Points, in no order, along strands that fork, close into loops and pass close to each other.
Two points are linked if the straight distance between their rows is under 30.8. Some points are linked to none.
basul: [  9 -15  10  24  24 -12 -18  -5]
vam: [  5  10  -8   5 -37 -50   0  -1]
mefe: [-21  42 -22 -15   7  21  -1 -16]
faro: [-36  13   9  20 -14   4  28  15]
bor: [ 3  6 -3 20 10 20 14 14]
fenak: [-27  23   7  18 -13  -7  33  15]
Bunit: [ 13   2 -12  15  17   8  12  16]
nifar: [ -4   2  11   7  -6 -21  42  18]
Deges: [-11 -25  17   8   8  33   2  -1]
Vati: [  5 -29 -12  -2  -5   6  15  25]
vefup: [  2   2  -7  19 -33 -33 -25   1]
fur: [ 12 -33  -5 -22   1   9 -25 -15]
daget: [ 20   0 -16 -23 -11   0 -39 -21]
mago: [ -4 -33  17  -4  11  26  -7  -5]
fodu: [-16  -5  32  16  -7 -30  29   0]
Vupov: [ 10  -7 -25   8 -16 -13 -23   3]
solor: [  0 -13  15  -2 -13 -47  23  -7]
Vifi: [-26   4   0   6  -2  36   4   0]
ran: [ 16 -23   3 -36  -1   6 -27 -18]
fak: [-12  18  10  15  -7 -10  43  23]
lagu: [ -2  -8  10   9  -5 -23  27  20]
Lidi: [  3   5 -17  13 -34 -21 -21   6]
Zomus: [-40  13 -29  -1   1  15  -5 -10]
peral: [-41   5  -3  10  -5  32  -2  -6]
vuk: [  6 -17 -12   6  -8 -22   4  19]
bab: [-16  -9  10   8   4  37   7   0]
fuf: [ -6  31  20 -38   4  26   8  -5]
fif: [ 10   5  19   0  27  13 -12 -19]
simav: [  6  16  28 -42  10  24   5   0]
zeg: [ 14  -9 -17  -6 -12  -3 -39 -20]
Zok: [-19  10  31  22  -3 -21  27   4]
gaf: [ -3  27   4 -19  12  33  11  -8]
vulip: [ -6  37 -12  21  17  18   7  -3]
zis: [ 28   5 -17 -34   1  -7 -26 -15]
Zogu: [  7   8   0 -12  17  35  14  -2]
Bef: [ -4 -11  11   4 -20 -52   7  -6]
rud: [ 17  35  27 -28  23   7  -3  -4]
muriz: [ 9 32 -8 16 26 16  7  0]
kuza: [ -3 -11   5  15 -21 -52  -9   1]
rubaf: [  5  -4 -13   5 -29  11 -42 -15]
lib: [ 31  13  14 -26  28  -8 -14 -12]
vov: [-44   3  10  20 -18  10  15  10]
Silif: [11 -8 -7 -8 14 27 13  7]
vip: [-16  41 -23  11  10  19  -2 -10]
dibob: [ 14 -16  19 -41   9   8 -13 -10]
ruvi: [-12  15  22  32   6 -25  17   9]
geti: [19 28 -1 -1 25 15  5 -6]
gazik: [ 25 -12 -21 -15  14   8  -3   1]
sogi: [-49  10 -16   7  -3  21  -6  -9]
faso: [ 18 -21 -23  -5   8   2  -7   4]
potan: [  7   8 -10  20 -43  -1 -28   3]
poz: [  1 -19  -3   0 -13 -32  16  15]
Bolu: [  1 -36 -19  -5 -22   3 -20   4]
mura: [ -7   2  24  38  11 -20   6  11]
Dem: [ 23   5 -19   6  24   9  12  10]
lado: [ 11 -15 -24  11 -13 -30 -10  11]
Nubo: [ -6 -12  28   3  -7 -41  33  -7]
Rap: [  5 -28  -5  10  -1 -10 -23  -2]
bof: [  0 -36 -23  -9 -14   4  -3  16]
Viz: [  7 -22 -13  -5   6  18  16  17]
kes: [  4 -38   5  -8   5  13 -13  -9]
pena: [ -2  -6  -2  19 -21 -49 -23   1]
Tis: [-10  37  -7 -19  11  35   8 -12]
lizi: [  1 -11  16  30  16 -14 -10   7]
duga: [ 22  26   8 -16  28  12   4 -10]
fidi: [ 28  -2 -15 -33   9  -1 -13 -11]
vin: [ 12  -4  30 -41  13  17  -3  -5]

A tip is a point with one link. Name the tips that can be reached along the links from each point below, in the order of the rows.
solor => basul, vov, potan
vin => Zomus, rud, Bolu
daget => rubaf, faso
Bunit => bor, Dem

A piece is all that can be reached along the links. How many separate loops has the piece of each point below (a circle has one, a figure eight two, a Y none), and how many tips (points with one link)?
lizi => loops 0, tips 3
gaf => loops 0, tips 3
rubaf => loops 0, tips 2
bor => loops 0, tips 2

Name the points in between on the shortest way along the links from the first point to the second, in order.
rubaf, gazik => zeg daget zis fidi
fenak, Vupov => fak nifar lagu poz vuk lado
Zok, Bef => fodu Nubo solor
Vati, vin => Viz Silif Zogu gaf fuf simav
Nubo, lizi => fodu Zok ruvi mura
